Points, in no order, along strands that fork, close into loops and pass close to each other.
(in the rows, 100 means zero)
Points whose rows are less than 93.7 apart are linked; no others are. Some points are linked to none.
podu: [ 96,  74,  77,  94, 127,  83, 101,  98, 100, 103,  89, 113,  68, 105, 104,
 103,  95,  93, 112,  90, 121, 120,  68, 107, 115, 131, 117,  99, 103, 116,
  94, 104,  94, 100,  66, 102, 100, 123,  97, 135,  74, 115]
Kopi: [ 62,  91,  96, 122,  86,  97,  94, 126, 118, 107,  83, 140,  69, 100,  97,
 112, 127, 106, 112,  96,  99,  94,  97,  94, 110,  58, 115, 125,  92, 111,
 114, 101,  94,  98, 115,  91, 129, 110, 110, 118, 106, 101]
duvo: [ 66, 120,  85, 110,  72,  98,  69, 138,  88, 116,  93,  62,  79,  89,  96,
 116, 111, 111, 118, 109, 119, 119,  85,  81, 119,  97, 114, 114, 132,  96,
 111, 113, 101,  86,  98,  94, 114, 104,  69, 105,  82,  94]
Ginop: [ 83,  62, 106, 127, 106,  67, 111, 112, 104,  95,  59, 120,  73,  80,  91,
 105, 118,  82,  93, 107,  97, 108,  82,  62, 139,  96, 123, 126,  64, 110,
 128,  97, 116, 101, 104, 106, 137, 103, 108, 127, 100, 119]
mizo: [101, 106,  73,  68, 106, 109,  87,  96, 100, 131, 136,  99, 111, 121, 112,
  98,  91,  98,  79,  84, 100,  93, 101, 139,  64,  95,  79,  98, 139,  68,
  88,  96, 104,  81, 102,  76,  91,  88, 113,  78, 108,  86]
Rigi: [154, 134, 120,  86, 121,  90,  97, 105,  65, 105, 108,  29, 111,  89, 106,
  90,  79,  91,  75, 114, 119, 117,  85,  63, 106, 124, 103, 127,  97, 115,
 113, 114, 118,  74,  99, 137, 125,  79,  59, 105,  97, 106]
tota: [112, 105,  99,  93, 100, 127, 104,  72, 117, 103, 110, 138,  94, 111, 114,
  92, 118, 106,  88,  63,  77,  96, 128, 132,  61,  88, 101,  99,  94,  95,
  87,  95,  81,  79, 107,  74,  87,  83, 124,  63, 107,  81]
lin: [ 65,  69,  60,  81, 100, 100, 106, 116, 139, 122, 101, 140,  96,  95,  89,
  92,  83,  86, 121, 117,  80,  88, 108, 120, 114,  87, 102,  85, 102,  93,
 113, 119,  86, 134,  93,  70,  74, 100, 134, 116, 100, 101]
Madil: [ 87, 117,  88, 145,  78, 118,  80, 130,  81, 107, 114, 110,  74, 119, 112,
 130, 130, 132, 111,  98, 113, 110,  98,  93,  82,  65, 103, 134, 113, 131,
 110, 100,  86,  93, 101,  86, 138, 111,  77, 109,  91,  80]
gef: [100,  85, 126, 141,  99, 108, 103, 139, 106,  89, 119, 114, 116,  94, 107,
 116, 103, 108, 115, 134, 104,  82,  87,  93, 102,  79,  92, 116,  81, 149,
 104, 105, 107, 118, 119, 134, 128, 133,  93, 143, 122,  92]
momu: [170, 121, 101,  91, 127, 129, 105,  68,  90, 104, 121,  97, 122, 137, 126,
  74, 104, 103,  47,  74,  99, 113, 105, 121,  49,  82,  71, 107, 100, 108,
  99,  89, 105,  83,  89,  87, 106,  94,  99,  71, 116, 103]
duvug: [ 94,  90, 142, 121,  96, 118, 104,  84, 124,  79,  86, 147,  90,  79, 106,
 109, 130, 107, 105,  90,  82,  66, 122,  98, 102,  67, 109, 109,  51, 118,
  86,  83,  90,  92, 119, 105, 107, 110, 128,  95, 123,  88]
fut: [115,  96, 129,  99, 129,  88, 110,  42,  98,  66,  93,  94, 108,  99,  97,
 100,  95, 104, 127,  80, 121, 104,  88, 103, 111, 156, 115,  67,  86, 112,
  55,  86,  92,  98,  69, 142,  67, 111,  99, 103,  84, 104]
zun: [107, 122,  86,  80,  85, 136,  92, 117, 105, 123, 145, 103, 133, 115, 121,
  98,  92, 109,  86,  98,  83,  89, 113, 136,  59,  85,  67,  94, 138,  86,
  79, 100,  96,  92, 116,  81,  74,  90, 107,  88, 107,  79]
Til: [ 86, 101,  60,  70,  95, 117,  91, 115, 111, 142, 121, 117,  90, 122, 109,
  97,  98,  99,  74,  88,  75, 112, 118, 134,  68,  70, 101, 117, 125,  84,
  99,  95,  93,  88, 106,  52,  92,  74, 110,  81, 110,  84]
razo: [121, 102, 149, 111, 108, 126, 114,  77, 119,  72, 104, 139, 120,  82, 110,
  96, 107, 101,  96,  95,  72,  62, 125, 102,  98,  75,  90, 106,  54, 122,
  90,  86,  95, 100, 128, 122, 108, 110, 118,  92, 132,  89]
fofir: [115, 116, 124,  84, 105,  78,  91,  85,  85,  92,  76,  60,  92,  86, 108,
  89,  92,  76,  84,  90, 114, 110, 103,  81, 112, 130, 113, 105, 104,  59,
  98,  99, 104,  77, 106, 104,  94,  74,  83,  85,  89, 113]
fek: [134,  99, 138, 108, 138,  72, 116,  49,  74,  68,  86,  82, 114,  98, 116,
  89,  92,  94, 106,  71, 118, 112,  84,  86, 111, 153, 120,  86,  76, 118,
  63,  90,  92,  93,  71, 150,  96,  88,  88, 116,  90, 104]
tav: [172, 118, 107,  98, 125, 131, 115,  90,  83, 103, 119,  90, 114, 130, 127,
  79,  88, 108,  50,  94,  94, 118,  99, 126,  65,  82,  75, 115,  88, 142,
 108,  90, 112, 103, 105, 106, 118, 108,  96,  88, 121, 107]
pufe: [ 73,  86,  72, 105, 102, 119,  77,  85,  95,  93, 129,  95, 105, 130,  81,
 132, 103, 139, 135,  97, 130, 105,  80, 128,  82, 108, 100,  63, 150,  84,
  66,  89,  91,  95,  40, 101,  68, 145,  88,  91,  81,  94]
rolaz: [139,  83, 140, 124, 128, 100, 124,  75,  88,  76,  97, 110, 112,  87, 120,
  98,  99,  94,  96, 106,  95,  86,  84,  79,  99, 109, 103, 115,  58, 153,
  89,  98, 109, 106, 107, 152, 135, 104,  89, 135, 124,  98]
davo: [107,  81,  62,  83,  92, 107, 115, 149, 102, 136, 113, 108, 100, 109,  93,
  86,  73,  85,  81, 136,  74, 108, 113, 113, 101,  72,  87, 111, 103, 110,
 135, 104, 110, 134, 114,  75, 105,  94, 105, 110, 115, 102]
tudur: [ 89, 102, 120, 108,  77, 113, 104, 126, 105, 109,  95, 106, 107,  86,  87,
 104, 109, 102,  83, 132,  80,  81, 122,  83, 102,  53,  90, 122,  84,  99,
 122,  94, 113, 113, 133,  99, 126, 102,  98,  94, 127,  94]
bof: [ 99,  88, 111,  92,  86,  61, 113,  96,  81,  86,  75,  75, 119,  91,  79,
  91,  75,  72, 106, 115, 109, 101,  99,  76, 121, 142, 103,  77,  99,  52,
 109, 102, 110, 129,  95, 112,  64,  83, 118,  98,  76, 137]
larik: [106, 121, 109, 108, 112,  95,  90,  49,  89,  80,  72,  96,  81, 111, 109,
 109, 129, 103,  93,  47, 122, 113, 102,  90,  81, 119, 122,  98, 104,  72,
  89,  87,  92,  55,  78,  83,  91,  84, 103,  64,  74,  94]
Fuzul: [140, 138, 132, 109, 111,  91,  94,  70,  74,  80,  83,  71,  93,  95, 117,
  94, 122, 102,  78,  70, 107, 106, 107,  67,  96, 103, 110, 116,  81, 106,
  94, 100, 103,  71, 104, 117, 130,  73,  76,  86, 100,  97]
Zize: [122,  88, 147, 134, 113,  98, 116, 106,  94,  78, 101,  98, 131,  82, 107,
 101,  97,  96, 103, 122,  99,  82,  90,  73, 106, 102,  94, 108,  63, 142,
  91,  98, 115, 117, 121, 155, 123, 117,  94, 139, 132,  92]
fis: [ 67, 107,  82,  98,  77,  94,  73, 139,  97, 105, 106,  47, 112, 105,  73,
 118,  91, 109, 146, 123, 125, 109,  76,  97, 117, 117,  99,  69, 155,  81,
  91, 105, 103, 103,  84, 124,  78, 120,  70, 114,  90, 118]
nebo: [ 66,  97,  95,  98,  68, 113,  98, 125, 116, 117,  99, 126, 105,  89,  77,
  96, 113, 107,  99, 119,  60,  73, 139,  89, 108,  46,  90, 110,  82,  86,
 126,  94, 101, 116, 138,  80, 110,  81, 117,  84, 133,  87]
Bev: [ 96,  97,  91,  92,  99, 124,  99,  60, 125,  91, 120, 141, 108, 104, 111,
 104, 111, 123, 105,  67, 101,  90, 112, 138,  75, 112, 105,  81, 104,  89,
  82,  98,  79,  78,  86,  71,  63,  94, 130,  63,  88,  69]
ris: [103,  92, 103,  98,  87,  90, 119, 124,  93,  94, 101,  88, 113,  89,  94,
  96,  79,  85, 105, 129,  95,  90, 105,  87, 112, 104,  77,  94, 105, 102,
 117, 112, 110, 124, 113, 106,  97, 111,  99, 121, 106, 107]
Fopu: [117, 114, 125,  93, 136,  75,  96,  56,  68,  88, 117,  48, 125, 127,  89,
 102,  71, 102, 114,  85, 140, 107,  78, 108,  95, 155,  96,  62, 123,  64,
  56,  68, 113,  71,  67, 147,  78,  93,  88,  80,  86, 115]
gubal: [ 90, 106, 123,  99,  59,  79, 105,  96,  93,  87,  81,  87, 106,  67,  74,
 102, 112,  93, 103, 121,  76,  71, 123,  52, 122,  83,  94, 107,  69,  73,
 129, 107, 124, 135, 134,  99,  96,  73, 116,  70,  97, 111]
ronat: [121, 116, 146, 101,  97, 109, 113,  72, 104,  68,  92, 108, 116,  79, 112,
  81, 108,  88,  80,  86,  74,  81, 127,  95,  99,  99,  96,  98,  69,  99,
  84,  86, 105,  91, 134, 112,  98,  94, 111,  82, 123,  93]
zol: [114, 117, 100,  71,  84, 132, 104, 107, 114, 107, 146,  99, 157, 106, 109,
  86,  79,  99,  86, 110,  72,  72, 120, 138,  66, 102,  52,  73, 124,  76,
  70, 107, 100,  96, 133,  95,  62,  90, 111,  82, 116,  87]
gon: [ 81,  72,  55,  69, 134,  79,  90,  91, 101, 122, 118,  99,  79, 125,  99,
 103,  66,  86,  94,  80, 131, 104,  63, 145,  98, 129,  98,  87, 139,  71,
 101,  97, 114,  92,  71,  83,  84, 113, 110, 101,  87, 116]
Nin: [103, 121, 136,  98,  66,  77,  92,  95,  77,  79,  85,  59, 107,  63,  81,
 101, 101,  91,  92, 122,  87,  80, 116,  42, 123,  97,  99, 104,  71,  62,
 125, 122, 123, 117, 121, 112,  97,  69,  90,  67,  88, 112]
goru: [ 50,  86,  61,  97,  87, 111,  82, 124, 134, 103, 106, 130,  91,  97,  91,
 106,  94, 105, 139, 103,  97,  97, 101, 130, 107,  81, 109,  90, 127, 102,
  99, 115,  76, 114,  92,  82,  74, 120, 109, 124,  95,  95]
talob: [121, 135, 122, 120, 108,  88,  89,  58,  76,  77,  80,  81,  87, 107, 112,
 102, 132, 103,  92,  60, 119, 105, 105,  66,  82, 113, 121, 110,  95,  93,
  87,  89,  85,  56,  89, 102, 115,  82,  78,  78,  78,  89]
godin: [ 70,  99, 104, 102,  74, 103, 108,  79, 126,  79,  87, 117, 106,  71,  91,
  93, 110,  97, 109,  71,  81,  83, 131, 115, 103, 122, 108,  75, 101,  60,
  84,  95,  77,  70, 121,  88,  65,  89, 131,  68,  94,  78]
vonok: [ 46, 107,  98, 114,  68,  76,  87, 106, 109,  93,  59, 103,  73,  81,  83,
 108, 127,  91, 119,  94, 101, 103, 109,  84, 126, 103, 121, 105, 105,  74,
 110, 113,  92,  85, 108,  79,  96,  92, 104,  94,  89, 104]
vide: [ 91, 112, 116,  95, 104,  99,  96,  67, 104,  74,  79, 104,  90,  91, 108,
  98, 112,  91, 106,  59, 108, 102, 114, 108,  89, 132, 112,  88, 103,  65,
  84,  86,  84,  71, 104,  93,  73,  89, 115,  70,  87,  94]
Gatud: [ 90,  74,  94, 126, 107, 113, 100, 151, 119, 102, 112, 138,  92, 103, 100,
 108,  96, 108, 107, 134, 102,  89,  85, 102, 110,  67, 102, 121,  80, 145,
 116, 108,  97, 118, 111, 111, 133, 133, 106, 146, 119,  98]
nifo: [140, 104, 102,  93, 143,  95, 102,  60,  73,  91, 129,  70, 128, 133, 109,
 101,  76, 112,  96,  91, 144, 105,  74, 113,  73, 135,  81,  76, 119,  86,
  76,  90, 116,  82,  60, 132,  92, 110,  89,  90,  80, 110]
Vali: [113,  98,  96,  77,  98, 130, 113,  93, 135, 108, 137, 121, 148,  93, 111,
  84,  72,  98,  90, 108,  66,  68, 119, 138,  81, 116,  68,  69, 101,  87,
  75, 111,  98, 106, 118,  93,  56,  93, 127,  90, 118,  90]
Rulo: [104, 112, 116, 120,  98, 118, 105,  72,  94,  65, 123,  87, 135, 116,  88,
 121, 108, 140, 148, 105, 119, 104,  96, 109,  93, 120,  95,  58, 110, 121,
  57,  94,  84, 101,  59, 131,  70, 139,  81, 108,  86,  84]
vev: [ 78,  97,  91,  99,  89, 101,  96, 124, 102,  91, 112,  78, 122, 101,  84,
 106,  80, 105, 140, 126, 118, 106,  88, 117, 108, 122,  86,  62, 131, 102,
  78, 105,  95, 113,  95, 130,  73, 133,  86, 125,  96, 115]
kivu: [ 85,  54,  41,  64, 116,  86, 108, 114, 130, 135, 105, 136,  89, 102,  99,
  86,  61,  78, 102, 116,  91, 102,  92, 126, 112, 107,  98,  88, 116,  83,
 118, 120, 107, 133,  78,  70,  71,  97, 134, 115,  99, 110]
Gid: [ 80,  98, 113, 121, 114,  61,  92,  95,  86,  97,  61,  82,  70,  86,  95,
 109, 123,  94, 113,  81, 118, 128,  68,  72, 141, 132, 141, 103,  95,  99,
  96,  97,  97,  88,  81, 116, 118,  84,  77, 123,  74, 106]
mibal: [ 76,  79, 108, 114, 116,  58, 102, 103,  92,  98,  60,  80,  83,  94,  77,
 106, 107,  86, 135,  94, 113, 129,  53,  73, 148, 153, 145,  82, 102,  97,
  99,  96,  95, 109,  67, 123,  99, 107,  88, 136,  76, 129]
rig: [ 79,  59,  52,  63, 119,  74,  98, 114, 115, 132, 108, 111,  81, 111,  99,
  92,  62,  71,  95, 109, 114, 110,  76, 131, 105, 121,  95,  87, 128,  64,
 112, 109, 115, 113,  76,  75,  82, 104, 116, 116,  93, 120]
tafu: [ 92,  75, 102, 112,  85,  81, 117, 121,  99,  90,  83, 115, 119,  81,  78,
  93,  94,  87, 115, 139,  90,  79, 101,  71, 127,  92,  84,  88,  75, 104,
 126, 112, 108, 147, 116, 113, 100, 106, 125, 118, 109, 115]
gada: [116, 128, 105,  97, 105,  86,  85, 113,  68, 109, 100,  37, 103,  92, 105,
 103,  93, 110, 104, 111, 127, 116,  81,  68, 110, 127, 108, 113, 109, 108,
  98, 107, 106,  80,  95, 125, 121,  91,  59, 109,  83,  96]
zot: [130, 125, 107,  96, 105, 113,  96,  68,  92, 103,  84, 109,  64, 117, 116,
  91, 131,  98,  65,  61,  91, 114, 116,  98,  78,  75, 106, 122,  85, 107,
 106,  82,  87,  70, 106,  79, 125,  78,  95,  68, 103,  94]
zosum: [113, 109, 113,  98,  86, 101, 110, 131,  92, 103, 102,  78, 110,  90,  91,
  98,  97,  93,  79, 132,  84,  92, 116,  73, 110,  76,  88, 118,  85, 105,
 131, 105, 122, 114, 129, 109, 128,  99,  89, 102, 119, 106]
tana: [ 97,  64,  86, 109, 121, 102, 110, 124, 115, 111,  94, 142,  64, 103, 104,
 106,  93,  96, 100, 118, 102, 100,  74, 107, 115,  90, 115, 128,  71, 147,
 123,  95, 102, 117,  94,  96, 134, 120, 109, 139, 108, 107]
did: [ 82,  74, 114, 124,  85,  71, 109, 111, 102,  95,  64, 110, 100,  77,  82,
 104, 116,  86, 109, 121,  94,  92,  91,  47, 134,  84, 110, 112,  68,  99,
 125, 102, 124, 122, 111, 108, 123,  97, 113, 116, 102, 110]
ruko: [ 60, 126, 126, 141,  70, 115,  90, 112, 108,  86,  93,  93, 111,  89,  86,
 119, 131, 122, 146, 107, 105,  78, 100,  84, 115,  88, 102,  88, 108, 116,
  80, 107,  96,  98, 125, 127, 111, 120,  82, 120, 102,  81]
vab: [ 96,  95,  70,  72,  81, 132, 117, 130, 115, 137, 123, 106, 130, 109,  97,
  75,  82,  96,  76, 134,  55,  96, 130, 118,  89,  65,  75,  96, 105,  89,
 114, 102, 106, 132, 124,  72,  86,  76, 113,  91, 127,  96]
tezo: [ 99,  85, 114, 110, 122,  83, 106,  49, 105,  65,  86, 112,  99,  94,  95,
 114, 120, 116, 142,  85, 117, 106,  75,  95, 124, 152, 133,  68,  77, 123,
  58,  90,  81,  98,  47, 120,  75, 120, 101, 109,  71,  97]
Bibok: [ 96, 117, 124, 144,  94, 111,  89, 114,  90,  96, 100, 110,  91, 105, 112,
 124, 143, 129, 108, 102, 107,  91,  86,  77,  88,  67, 105, 128,  82, 141,
  99,  91, 100,  91, 114, 115, 146, 113,  76, 112, 107,  79]
mitu: [135,  92,  99,  99, 126, 113, 112,  96,  95, 120,  85, 119,  66, 122, 113,
  79, 107, 102,  52,  93,  90, 131,  95, 110,  88,  73, 108, 142,  67, 146,
 119,  79, 102, 102, 105,  91, 143,  94,  92,  99, 122, 111]
panub: [116, 105, 105,  71, 101, 123, 117,  89, 121, 116,  92, 110, 125,  95,  97,
  59,  96,  85,  54,  91,  47, 100, 141, 114,  90,  84,  94,  91,  78,  77,
 100,  90,  99, 101, 131,  76,  90,  59, 129,  62, 123,  99]
rim: [ 75,  83,  91,  88,  90, 109, 111, 108, 130, 106,  99, 135, 108,  82,  90,
  89,  89,  86, 107, 110,  67,  77, 127, 119, 115,  91,  97,  82,  88,  83,
 105, 107,  89, 116, 116,  76,  78,  88, 139,  93, 105,  87]
maduv: [ 47, 121,  89, 109,  59,  89,  82, 130, 104, 111,  82,  81,  75,  84,  85,
 121, 118, 114, 123, 103, 108, 106, 101,  81, 127,  86, 111, 113, 123,  75,
 119, 125, 106,  93, 108,  80, 109, 101,  75,  96,  85,  99]
Luko: [119,  90, 104,  75, 107, 104, 120,  90, 118,  92, 116, 112, 127,  92, 112,
  84,  67,  83,  93, 104,  89,  87, 106, 133,  95, 123,  78,  70,  98,  94,
  85, 112, 100, 111, 108, 101,  68, 104, 123, 107, 107, 105]
Tura: [ 97,  65,  72, 107, 109,  80, 112, 134, 109, 113,  76, 126,  67,  95,  92,
 104,  91,  81, 102, 121,  99, 111,  78,  87, 131, 101, 120, 117,  78, 124,
 130, 110, 105, 120,  89,  91, 127, 117, 114, 140,  99, 119]
fizo: [ 65,  76,  96,  98,  85, 106, 111, 114, 135, 118,  87, 144,  95,  89,  82,
  97, 107,  99, 107, 114,  65,  77, 137,  96, 116,  53, 104, 106,  72,  93,
 121,  97,  90, 120, 122,  74, 101,  87, 141,  96, 120,  94]
Gefak: [102, 125, 131, 130,  83, 105,  89, 123,  80,  93, 107,  71, 107,  89, 109,
 121, 127, 117, 103, 117, 106,  91,  95,  64, 106,  77,  98, 129,  91, 131,
 106, 111, 114,  84, 124, 129, 145, 104,  58, 106, 110,  83]
biz: [109,  84,  63,  97,  97, 110, 111, 157,  95, 126, 109, 106,  88, 116,  93,
 101,  73,  90,  82, 134,  87, 115,  98, 110, 101,  84,  90, 131,  99, 139,
 141,  99, 113, 128, 110,  88, 135, 114,  93, 125, 122, 110]
Riz: [144, 108, 105,  94, 131,  94, 108,  84,  79,  91, 112,  62, 120, 112, 118,
  89,  75,  98,  97,  99, 128, 119,  86,  98,  83, 135,  89,  97, 104, 117,
  85,  97, 107,  93,  83, 137, 103, 105,  80, 121,  98, 107]
Gezu: [ 77,  92,  79,  95, 101, 107,  85, 100, 111,  94, 115,  93, 105, 114,  86,
 118,  91, 111, 136, 100, 124, 102,  85, 131,  97, 117,  96,  64, 144,  98,
  71,  97,  89, 108,  76, 106,  59, 134,  93, 112,  85, 100]
sobav: [ 49, 109, 100, 102,  59,  91,  88,  99, 126,  91,  79, 111,  92,  72,  77,
 104, 119, 102, 121,  86,  84,  81, 128, 104, 113, 102, 107,  84, 111,  55,
 103, 102,  77,  83, 125,  80,  74,  86, 123,  74,  94,  86]
fub: [112, 109,  94,  74,  92, 133, 117, 106, 114, 122, 123,  93, 136,  96,  92,
  71,  95,  94,  53, 122,  52,  93, 137, 113,  94,  71,  69,  90,  89,  86,
 110, 100, 106, 120, 137,  81,  93,  63, 109,  74, 132, 101]
Mepe: [ 76, 111,  65,  75,  81, 112,  82, 123, 112, 141, 104, 104,  75, 101, 101,
  98, 104, 101,  84,  98,  86, 112, 124, 114,  93,  65, 109, 119, 128,  71,
 112, 105,  99,  88, 111,  55, 103,  71,  96,  73, 102,  89]
nurod: [124,  88, 129, 117, 141,  72, 114,  76,  86,  74,  85,  97,  98,  84, 110,
  99, 100,  89, 104,  88, 111, 104,  76,  70, 124, 136, 120, 106,  63, 132,
  86,  98,  97, 102,  86, 137, 123,  93,  87, 135, 102, 105]
medig: [ 86,  93, 118, 122, 106, 109,  99,  94, 119,  99,  79, 151,  70,  98, 106,
 117, 135, 116,  98,  88,  88,  89, 110,  97, 102,  53, 114, 125,  67, 123,
 106,  82,  89,  91, 114,  91, 125, 104, 112, 101, 110,  88]
Patir: [126, 101,  71,  76, 104, 106, 100, 131,  87, 115, 126,  70, 110, 119, 116,
  96,  69,  88,  84, 116, 111, 110,  91, 116,  86, 109,  71, 103, 128, 102,
 107,  99, 115, 101, 103,  97, 104, 112,  87, 112,  99, 108]
bom: [113, 118, 126,  86, 120,  76,  91,  64,  74,  94,  91,  48, 109,  97, 101,
  95,  89,  90,  97,  81, 131, 103,  88,  92,  98, 146, 105,  90, 122,  59,
  78,  89, 104,  70,  87, 122,  85,  82,  79,  77,  83, 115]
mil: [111, 101, 128,  89,  96, 108, 113,  77, 115,  86,  81, 122, 111,  76,  99,
  75, 102,  82,  68,  84,  59,  84, 140, 108, 102,  97, 101,  88,  70,  79,
 104,  87, 100,  93, 133,  89,  95,  74, 131,  69, 120,  98]
lon: [ 89, 121, 130, 101,  84,  70, 102,  90,  84,  85,  72,  57,  97,  73,  89,
  97, 103,  87,  99, 104,  99, 100, 105,  51, 129, 121, 122, 104,  90,  75,
 113, 114, 108,  90, 106, 111, 100,  75,  81,  84,  89, 111]
Tagit: [ 71, 112,  70, 109,  78, 121,  74, 118,  94, 107, 136, 114,  86, 122, 102,
 118, 110, 126, 118,  90, 113, 110, 105, 122,  71,  71,  98, 106, 141, 107,
  93, 104,  76,  99,  88,  73,  83, 119,  95, 105,  88,  76]
pomil: [100, 127,  92, 106,  94, 106,  76, 122,  73, 111, 109,  57,  93, 110, 105,
 121, 103, 118, 111, 104, 133, 117,  85,  85,  96, 102, 101, 113, 133, 114,
 100, 106, 102,  81,  94, 110, 122, 109,  58, 109,  79,  91]
Ref: [ 55,  98,  66,  95,  84, 104,  75, 111, 109, 111,  97, 113,  76, 101,  98,
 114, 106, 101, 118,  88, 109, 109, 102, 119,  97,  92, 107, 100, 137,  87,
  94, 104,  82,  91,  91,  74,  83, 108, 103, 107,  87,  97]
buf: [ 63, 102,  83, 100,  52,  73,  88, 124,  91,  99,  86,  64,  97,  82,  60,
 115, 101, 101, 137, 123, 102,  90,  92,  60, 129,  99, 100,  98, 113,  71,
 133, 136, 115, 139, 110,  99,  79,  86,  97,  91,  74, 122]
teme: [ 82,  88,  62,  98, 101, 123,  88,  66, 111, 105, 140, 120, 105, 136,  97,
 121, 107, 132, 113,  79, 126, 102,  91, 142,  69, 100,  98,  77, 149,  76,
  77, 101,  86,  93,  42,  75,  68, 129, 103,  75,  78,  80]
nokel: [149, 123, 103,  96, 113, 121,  96,  65,  91, 101, 102, 112,  95, 117, 118,
  85, 120, 100,  62,  65,  93, 112, 119, 116,  70,  87,  88, 103,  91, 101,
  97,  94,  98,  72,  98,  81, 107,  81, 105,  59, 104,  97]
budi: [100, 114,  74, 102,  86, 125,  86, 130,  88, 113, 144, 109, 104, 121, 114,
 104,  97, 114, 100, 104, 102, 104, 111, 124,  61,  70,  81, 109, 139, 112,
  93, 102,  90,  99, 103,  73,  92, 115,  88,  99, 102,  74]
pamag: [ 58, 105,  88, 103,  67,  76,  80, 132, 101, 100,  83,  54, 103,  86,  61,
 114,  99,  99, 139, 128, 110, 112,  86,  82, 127, 118, 111,  77, 138,  64,
 109, 113, 102, 116,  91, 106,  75, 107,  78, 103,  81, 126]
kipig: [152, 138, 140,  94, 118,  89,  98,  83,  69,  85,  92,  47, 109,  79, 119,
  85,  98,  87,  71,  96, 103,  97, 104,  56, 106, 108, 102, 120,  76, 112,
 105, 108, 115,  78, 112, 131, 127,  75,  65,  88, 110, 100]
zapun: [ 99, 101,  93, 106, 103, 127,  99,  65, 106,  81, 120, 122, 104, 120, 109,
 119, 115, 126, 111,  73, 121, 101, 102, 119,  68, 103, 100,  85, 118,  96,
  83, 100,  75,  82,  65,  79,  79, 126, 104,  77,  76,  78]
sak: [124,  91, 113,  88, 106, 104, 124, 110,  99,  96, 109, 103, 129,  91, 107,
  76,  67,  81,  83, 122,  76,  90, 118, 111, 110, 107,  72,  90,  84, 112,
 106, 105, 114, 127, 119, 104,  92, 108, 116, 117, 117, 113]
Nasok: [104,  97,  94, 103, 123,  73,  95,  91,  90, 104,  76,  85,  63,  99, 113,
 103, 108,  98, 105,  81, 120, 128,  78,  87, 110, 126, 120, 113, 101, 113,
  99,  97,  95,  83,  87, 101, 120,  98,  90, 124,  80, 104]
bigo: [118,  89,  93,  94, 114, 109, 116, 129, 103, 124,  91, 106,  80, 114,  94,
  84,  90,  95,  53, 116,  83, 125, 102, 106,  98,  69, 102, 137,  71, 138,
 134,  84, 115, 115, 118,  93, 153, 100,  92, 101, 131, 113]
fum: [121,  84,  94,  67, 117, 100, 112,  75, 116, 103, 122, 119, 116, 109, 126,
  87,  77,  90,  93,  89, 109,  87,  88, 143,  85, 129,  77,  78, 109, 109,
  81, 103, 108, 106,  79,  93,  68, 111, 118,  98, 100, 104]
kuvib: [ 73,  77,  93, 100, 118,  74, 100, 100, 108,  96,  77,  92,  86, 101,  85,
 102,  91,  83, 132, 100, 121, 121,  70,  99, 132, 141, 127,  77, 112,  98,
  93,  96,  91, 115,  68, 111,  84, 121,  99, 130,  84, 128]
Telif: [ 85, 102,  84, 137,  82, 117,  79, 132, 104, 109, 112, 143,  75, 118, 109,
 122, 120, 134, 113, 100, 100,  97,  97, 110,  82,  41, 103, 136, 103, 127,
 108,  97,  77, 101, 106,  81, 128, 117,  97, 112, 106,  87]
kovet: [139,  95,  88, 123, 117, 116, 108,  95,  82,  96, 113, 128,  94, 130, 124,
 109, 111, 132,  84,  92, 114, 120,  92, 110,  65,  80, 106, 121,  92, 134,
 108, 103,  78, 100,  60,  78, 124, 125,  91, 107,  93,  87]
vafik: [122, 102, 106,  91, 119,  94, 106,  83,  96, 112,  71, 117,  59, 105, 119,
  85, 116,  92,  68,  76,  89, 126, 108,  97,  99,  90, 117, 127,  72, 112,
 108,  84,  97,  89, 104,  84, 132,  87, 107,  93, 106, 109]
Vidaz: [ 74, 103,  89, 100,  49,  74,  98, 113,  94,  91,  89,  89, 110,  77,  62,
 108, 103,  90, 123, 130,  84,  79, 107,  72, 115,  90,  82,  87,  99,  65,
 131, 117, 113, 147, 127,  94,  71,  73, 119,  78,  85, 114]
kuf: [101,  84,  74,  69, 127,  92,  98,  75, 100, 112, 126,  99,  97, 125, 110,
 104,  75, 100,  94,  75, 126, 103,  72, 136,  81, 126,  85,  85, 132,  87,
  80,  99, 114,  96,  70,  97,  78, 117, 110,  92,  82, 106]
saru: [163, 107, 114,  95, 135, 106, 118,  84,  78,  95, 103,  82, 103, 112, 128,
  78,  78,  87,  72,  95, 108, 113,  89, 107,  83, 115,  83, 113,  78, 135,
 100,  95, 113,  94,  92, 119, 117, 100,  97, 114, 111, 106]

A fork is a point with three links, a tip a point with one. Leave the first point through the second and follow the links. Name the first fork or tip that comes.
medig / duvug | nokel
gef / Gatud | ris
davo / vab | Gefak
Tura / tana | tezo

Name the points in between on the shortest way along the links from the first point to the second, in order.
Mepe / ris | Til mizo zun zol Vali Luko sak
lon / zapun | Nin gubal Vidaz buf pamag fis vev Gezu pufe teme
Kopi / tav | medig duvug razo ronat mil panub fub vab davo biz bigo mitu vafik zot nokel momu
lin / rolaz | rim fizo nebo tudur zosum ris tafu did Ginop Tura tana Gatud gef Zize
talob / duvo | Fuzul kipig Rigi gada pomil
